Points on a hilly landscape, in no order, each with its height.
From any point a climber steps to the highest of the 2 points nearest to it. It stops when none of these is higher. Distance is the straight distance between rows; heights are no part of it.
K523 (h 68.2): [-11 -54 -11  17 -21 -29 -24 -22  -1  -7 -16   1   4  14 -10   1  -5 -30
  17  44   2  -4   4 -25  -8  32 -43 -10 -18]
K673 (h 15.8): [ 20 -19 -22   1 -27 -43 -25 -29 -18   3  -9 -16  24   9   2 -38  17 -22
  13  58  16  -9 -18 -56 -17  43 -50 -49  -3]
K273 (h 36.6): [ -3 -22  15 -44   2 -21 -23 -31 -26   0 -25  37  21 -44 -16 -11 -13  34
 -36  11  29   2   4 -18 -15  17 -22   3   3]
K206 (h 62.3): [-39  10  54 -19   5 -11  19   9  19  -1   7  17   9 -25  15  59  15  26
 -16 -36  -2  -4  18   9  20 -28  -7  25  -6]
K351 (h 29.5): [  0  20  -7 -24 -10   3  10 -22  -6  -9  -5  -8 -30 -20  26   3 -46 -11
  -2  -5 -15  -1   4  10  -1  -1  12   1  -7]
K238 (h 39.3): [ 13  11 -28  10   4   7   9  -4  33   4  22  -3 -21  15 -17 -13  -7 -17
  21 -20   1  11  -5 -26  22  11  10  36  10]
K472 (h 46.9): [  9  40  -6   2  15  19  10  18  -3  11  10 -19 -14  23  11  31 -23  11
 -11 -27 -40 -56  -5   8  30  -7  -4  14   4]
K167 (h 38.1): [ -1 -42 -16  34  37  24 -29  18 -12  -5 -16  20   9  51 -23  -3 -17   3
  -6  30 -25 -31 -10  51  13  -6  -7 -31   3]
K951 (h 51.4): [-34  29  31  19   4  31  32  35   8 -17  37 -14  -8   3  -9  22  13  -7
 -10 -52 -28  11  -8  23  22 -24  27  28   2]
K744 (h 53.4): [-14  11  19  35  34  12  26  37  29   5  -2  -6  15  22   7  16  29  12
   4 -16  -5  29 -13  43   9 -33  13 -14   2]
K549 (h 45.8): [ 23 -17 -19   0  -4  14 -24  -6 -16  -2  12  -7   8  19 -36 -23   5  -4
  -3  18  -4 -21  -6  -4   0  31 -18  -1  19]
K643 (h 49.9): [ 34  69 -15   6  21   0  12  15   2  29  -3 -12  -4  13  26  16 -15  24
   2  -5 -15 -43 -14 -10  20 -17  10 -18  -1]
K941 (h 39.1): [ 59  24 -34   1   9 -14 -27 -15  14  16  -5   7  14  15   5 -13   1  12
  10  14  15 -47 -21 -57  22  17 -21  -1  14]
K132 (h 46.0): [  4  -8 -12   8 -15  37  -9  12 -36 -23  24 -27 -17   3 -29 -37  -5 -25
 -10  -3 -12  15 -11  24 -20  10  38  -5  10]
K150 (h 14.2): [ 26  -7 -13 -21  23 -12 -32 -27 -13  10 -24  19  30  -6 -15 -36   3  24
  -9  37  27  -9 -15 -16 -14  16 -12 -37  12]
K73 (h 51.2): [ -4  -7   7  45  17  22   8  45  -4   5   0 -17  12  44 -13  -6  28   1
   6   1  -9  14  -4  46  -2 -17  13 -27   9]
K235 (h 7.3): [  8  30  -1 -31   4 -32  29 -17  38  19   6   4  -2 -26  27  -9  28  10
  11 -10  37  35   7 -33 -15  -7  18  -1  -7]
K118 (h 35.8): [ 38   9 -32  22  39  -5 -10   5  41  28 -19  19  18  27   3 -11   1  20
  23  21  15  -1 -17   1  13 -11  -4 -26   5]
K874 (h 40.4): [  3 -22 -18  47 -17   4  -2  23   2   6  13 -28 -11  47 -24   8   1 -28
  32   0 -27 -16  -1  10  19  14 -22   6  -7]
K868 (h 33.0): [  8  11   1   7  -9 -17  -2   9  -3  10   0 -18   8   9   5  29   1  11
   9  -4 -10 -34   5  -8   9  11 -30  -2 -14]
K74 (h 44.5): [-11  22   9  -9   7  32  10   0   2 -21   8   0 -22  -5  10  29 -42   3
 -15 -28 -40 -39   4  22  29 -17   8  36   2]
K306 (h 63.1): [  7  57 -10 -10 -21 -25  42  -5  -3  22  24 -46 -31  -8  33  -5  -1  -9
  17 -17  -4   5  -2 -31 -12   5   6 -13  -8]
K264 (h 56.0): [-32  19  35  -7   7  12  18  19  17  -7  35   5   7 -13 -14  30  27  11
 -13 -42  -3   4  12   6  19 -24  14  36   6]
K323 (h 34.5): [ 30  -1   0   7  36 -16 -17   5  23  21 -30  30  37   8   3  12  15  46
   3  15  24 -12 -11   3   4 -16 -13 -35  -6]
K854 (h 37.0): [  4  30   6 -37  22  -3  -2 -12   4   8 -12  40  -4 -43  26  25 -24  30
 -18  -7   4 -39  15 -25  18 -21  12  41   2]
K937 (h 52.7): [-18 -73  12  30 -21  21 -18  33 -29 -19  -7  22  18  12 -37 -22  28 -13
   3  23   3  41  11  31 -25  -9  35  -4  18]
K889 (h 46.4): [  3   6  16 -14   9  10   5  10 -14  10  -6  -9  26  -7  -8 -22  36  21
 -12   3  25  35  -7  36 -24  -9  21 -40  14]
K635 (h 50.0): [ -6  -4  -4  -4 -42  -6   2  -9 -32  -1  20 -50 -16  -2  -6 -18   0 -26
  -2   3  -2   4   5  -2 -18  31 -12 -12  -9]
K328 (h 41.4): [-19   2   3 -10 -11  27   6  -3   2 -25  18   7 -22 -17  -9   5 -21 -15
  -4 -32 -14   8   9  12  20  -9  14  50   0]
K404 (h 8.6): [ 13  57 -15 -41   2 -20  22 -27  21  11  14  -4 -28 -33  40 -13 -10  -6
   3  -5  18   7   4 -49  -7  -4  29  18   3]
K219 (h 36.0): [  1  18  -8   3  18   4  24   7  37   9  10   8  -8  -3   3   4   6   1
  13 -18   9  29  -1   3  16 -13  23  20   0]
K869 (h 50.9): [-22  46  25  23  21  20  43  29  14  -6   7 -22 -10  17  18   7  10   0
 -12 -27 -16  33 -23  52   1 -33  30 -27   7]
K608 (h 57.8): [-43 -22  54   1   5  14   3   6  -2 -21 -16  29  11 -16   9  56   0  26
 -26 -33 -17 -11   7  36  14 -28 -20  19  -2]
K860 (h 5.9): [ -5  -5  26  -2   6 -14  11  20  16  15   7   4  29  -6 -11  29  49  26
   6 -18  23   7  13  -3   1  -6 -17   8  -3]
K119 (h 51.0): [  2  19  19   4  37  14  14  19  16  12  -9   6  21  12  13  36  14  36
 -17 -13  -3  -6  -8  33  11 -27   6 -20   5]
K6 (h 54.1): [ 16  68  -7 -13  16 -14  31   8  14  30   9 -13  -1  -4  30   5   4  16
  11 -13   1  -3  -6 -14   0 -16  16 -16   2]
K213 (h 45.7): [-42 -15  28  -2 -24   6  -5  -1 -53 -28 -11 -32  -7  -2   8   8 -22  -8
 -25   6 -29  -8   2  46 -21   6 -17 -37 -13]
K381 (h 34.8): [ 11  19   8 -11  12 -13 -10   4   2   6 -12  21  12 -17  15  42  -5  36
 -10  -9   2 -55  12 -31   9  -4 -14  15 -15]
K147 (h 46.3): [ -3 -17  -9 -10 -11  38 -22  -6 -35 -37  10  -2 -16  -8 -34 -17 -45 -11
 -20  -4 -25 -23   1  21  -1  18   0  25   8]
K349 (h 11.8): [ 36  24 -14 -36 -19 -14  -6 -36   1   9  19 -20  13 -17  -3 -35  33  -1
  -3   0  33  -1 -10 -61 -10  30 -13   1  17]
K985 (h 42.8): [ 42  -1 -26  12   8   7 -23   0   9  13  20  -5  12  23 -32 -10  17   6
   8  -4   0 -42  -9 -30  23  24 -27  26  17]
K385 (h 44.4): [  4 -22 -18  39 -29  41 -14  41 -36 -12  25 -25  -3  19 -47 -43  26 -27
   7   7 -14  11  -4   7 -19  15  36   8  18]
K651 (h 38.8): [ -3  -5  11 -49  -2   8 -14 -23 -30 -14  -4  10   7 -33 -14 -16 -15  16
 -27  -6  10  -4   8   1 -13  16   1  11   4]
K766 (h 61.3): [-22 -71  -5  35 -30  -9 -22   9 -15  -3  -1   3  10  30 -34 -16  21 -39
  26  49   0   8  12  -2  -9  31 -26  -5  -3]
K587 (h 47.2): [-16  11  19   2   3   8  -3   4 -31 -15 -19 -19  -3  15  17  25 -28  12
 -34   0 -32 -31  -7  48  -6  -5 -17 -38  -3]
K947 (h 42.7): [ 23  24 -41  22   6   1   9   4  27  19  10  -5 -33  34   2   9 -34 -20
  30 -14 -24 -18  -8 -26  40   4  -2  34   5]
K458 (h 25.3): [-10 -13 -12 -30 -17 -29   9 -44  29  -7 -14  23 -25 -38  33   1 -24 -20
  11   4  26  28  22 -47 -10   1   3  34 -17]
K342 (h 33.5): [ -5  30  -5  -3  21 -20  32  -9  48  19  -4  28 -13 -19  41  23 -15   1
  17  -4   6  20   9 -12  16 -28  26  22  -9]
K455 (h 14.9): [ 35   5 -11 -17  -8 -34 -22 -30 -14  12 -21   8  26  -9   8 -25  15  14
  -4  35  31 -17 -13 -58 -21  27 -34 -44  -3]
K755 (h 50.5): [-17 -75   6  13 -21  27 -33  13 -52 -34  -3  20   5   2 -51 -49  -7 -27
 -10  37  -8  19   4  24 -20  10  32   1  13]
K204 (h 55.0): [ -5  39   0 -22 -32   3  30  -7 -26  -2  33 -49 -36  -9  12 -14 -12 -22
   0 -20 -10  12  -2  -6 -18  20  10  -9 -14]
K225 (h 18.4): [ 14   0 -23  13 -30 -16  17  -9  14  11  22 -44  -2  14  -8 -45  42 -34
  30   5  24  38  -6 -28 -23  23  -5  -8   8]
K303 (h 22.8): [ -9  -8 -18 -19 -34  -7  14 -30  13 -15  15 -13 -42 -21  13 -14 -26 -35
  20 -10   9  35  13 -26  -6  14   8  30 -20]
K474 (h 48.9): [ -4 -10  34  -8  23   2 -11  14 -17   7 -22   7  34   5  -5  13  17  34
 -29   6   8   0  -5  46 -16 -16  -9 -39   7]
K244 (h 43.9): [-46 -35  45 -11 -23   0   2  -8 -31 -29 -13 -11   3 -32  10   9   0  -3
 -23  -9  -5  32   9  38 -27 -11  -7 -20 -14]
K933 (h 48.8): [-15  22  16   5  -1  27  16  15 -20 -18   3 -29 -19  12  12  11 -15  -8
 -16 -17 -27   7 -17  47  -3 -11  15 -27   6]
K993 (h 56.2): [-23 -84  -5  34 -21  -3 -20  11  -9 -13 -13  24  13  17 -35 -29  24 -36
  21  49  15  48   9  10 -24   7  12  -3   4]
K461 (h 54.9): [-28 -29  22  19  14  32  -6  13  -1 -29 -10  20   1   6  -4  23  -9   7
 -15 -18 -17   4   4  47  11 -19   1  14   7]
K759 (h 34.7): [ -7 -14  29 -32  19 -11  -9 -14  -5   3 -33  48  22 -39  -3  22  -6  48
 -32  -5  16   0   4  12   0 -17  -3  -3   0]
K935 (h 35.7): [ 47  56 -24  -9  26 -21  -6 -10  19  26  -9  18   3  -8  35   0  -5  16
  12   3  15 -38  -7 -63  12  -6   7  13   3]
K956 (h 37.2): [-18  24  23 -25  19  33  16  -8  10 -25  12  20 -11 -35  13  -8 -15   5
 -25 -26  -6  29 -13  42  13 -31  51  17   9]
K820 (h 37.3): [ 25 -26 -37  37  43   7 -27  13  22  15 -13  21  14  54 -25 -25  -2   6
  17  31  -5 -19 -13  32  20  -2  -4 -32   9]
K180 (h 40.5): [ -8  45   7 -34  20  12  19  -8  16  -3   8  22 -21 -37  26   6 -22   8
 -16 -24  -9 -10  10   6  23 -33  39  35  13]
K107 (h 42.5): [-13 -37  -5  47 -28  32  -6  34 -20 -23  26 -16  -9  24 -40  -3   6 -33
  20  -8 -28   3   4  13   7  13   6  31   4]
K354 (h 10.0): [ 26  31 -14 -37 -17 -26  -4 -33   8   6   9  -6 -12 -29  23  -9  -5  -6
  -3  -3  15 -18   2 -78  -1  23  -1  30   4]
K742 (h 31.3): [ 16   5 -19  -3  -1 -14  -9 -17   2  -2 -16   1 -10   2  13   5 -40  -4
   7  18  -5 -20   1 -22   1  12 -17  -2 -13]
K706 (h 51.5): [ 11  -7  -4  22   7  -2  -6  12  -5  13 -12 -15  16  28  -5  -9  11   1
  13  17   3   7  -6  22 -10   3 -10 -40  -3]
K427 (h 52.5): [-22 -49  35  17   6  27 -14  26 -20 -19 -10  20  22   7 -34   1  22  10
 -18   3  -1  21   0  48 -11 -21  23   0  15]
K428 (h 50.8): [-23 -45   3   1 -44 -10   2  -9 -18  -6   6 -24  -7  -5  -2 -21  20 -30
   9  12  13  38  17   6 -35  18 -14 -19 -17]
K738 (h 16.8): [  6 -28 -17   7 -38 -24  -9 -18 -12  14   4 -32  18  16  -7 -49  42 -39
  25  39  25  26  -5 -31 -31  32 -29 -41   7]
K537 (h 33.3): [ 35  59 -11  -1  15 -32   3  -5  -2  32 -31  16 -10 -17  64  23 -19  14
  12  16   8 -32  -1 -50 -15 -15   8 -19 -22]
K276 (h 27.6): [-16   5 -12 -19  -8 -19  12 -33   7  -6 -20  15 -31 -41  49  16 -45 -15
  12   2  -5   5  24 -19  -2 -17   2  26 -17]
K518 (h 41.7): [-32  -9  32 -42 -20 -10   6 -23 -24 -22 -12   3  -5 -48  16  14 -14  10
 -28  -7   5  13  22  12 -18   3 -16  -2 -17]
K649 (h 54.7): [-14 -34   3   3 -13 -14  -5  -4 -20  -1 -14 -11  10   8  -6 -23  11 -15
   2  36  11  34   5  30 -35  10  -7 -53 -11]
K908 (h 6.5): [ -7  19  16 -14  -3 -33  20   2  43  20   1  12  11 -21  21  32  34  18
  15 -20  30  13  16 -33   1 -11 -12  15 -15]
K867 (h 39.0): [ -9 -45 -14  34   3  12 -23  18 -11  -6  -3   9  -2  40 -28  19 -16 -13
   8  15 -29 -33   5  25  19  16 -25   9  -6]
K602 (h 33.4): [  1 -21  19  -7  34 -17 -11   0  32  23 -30  46  34 -18   8  40  17  49
  -8   4  28   4   3   6   4 -20 -11  -9 -10]
K51 (h 45.6): [  4  11 -15  46  17   4  18  25  37  17   5  -1 -20  42   6  41 -21  -3
  32 -19 -33 -22  -3   6  45 -13 -13  32 -13]
K7 (h 48.4): [ -2 -43 -18  -4 -12  28 -39  -8 -29 -29   7  10  -4   3 -52 -42 -16 -21
 -14  20  -5   0  -2  11  -6  28   8  21  15]
K286 (h 48.3): [-24   4  14  42   3  14  23  33  20  -8  22  -6 -12  26  -6  41  -4 -12
  10 -41 -28  -2   6  20  30 -18  -1  36 -10]
K971 (h 13.3): [ 33   8 -21 -28  15 -10 -16 -25  20  14  -7  11  17  -8  -9 -30  15  17
  -3   9  31   5  -8 -34  -4  16   3  -2  14]
K958 (h 20.4): [ 14  -5 -24  -9 -31 -25   9 -28  21   4  21 -28 -20  -1   5 -30   9 -38
  22  -1  21  27   2 -55 -10  28 -13  16   0]

Where does a climber stop that starts at each point below?
K941 -> K523
K908 -> K180
K147 -> K523
K219 -> K206
K150 -> K180
K651 -> K744
K458 -> K180

Call two points neighbours if one is among the 2 nearest of the other. Go from one point of each pair to the other, from neighbour to neighbour, staying as high as possible. Name the lowest point that can't be avoided.
K649, K744 -> K73
K744, K306 -> K635
K180, K744 -> K956
K206, K523 -> K427
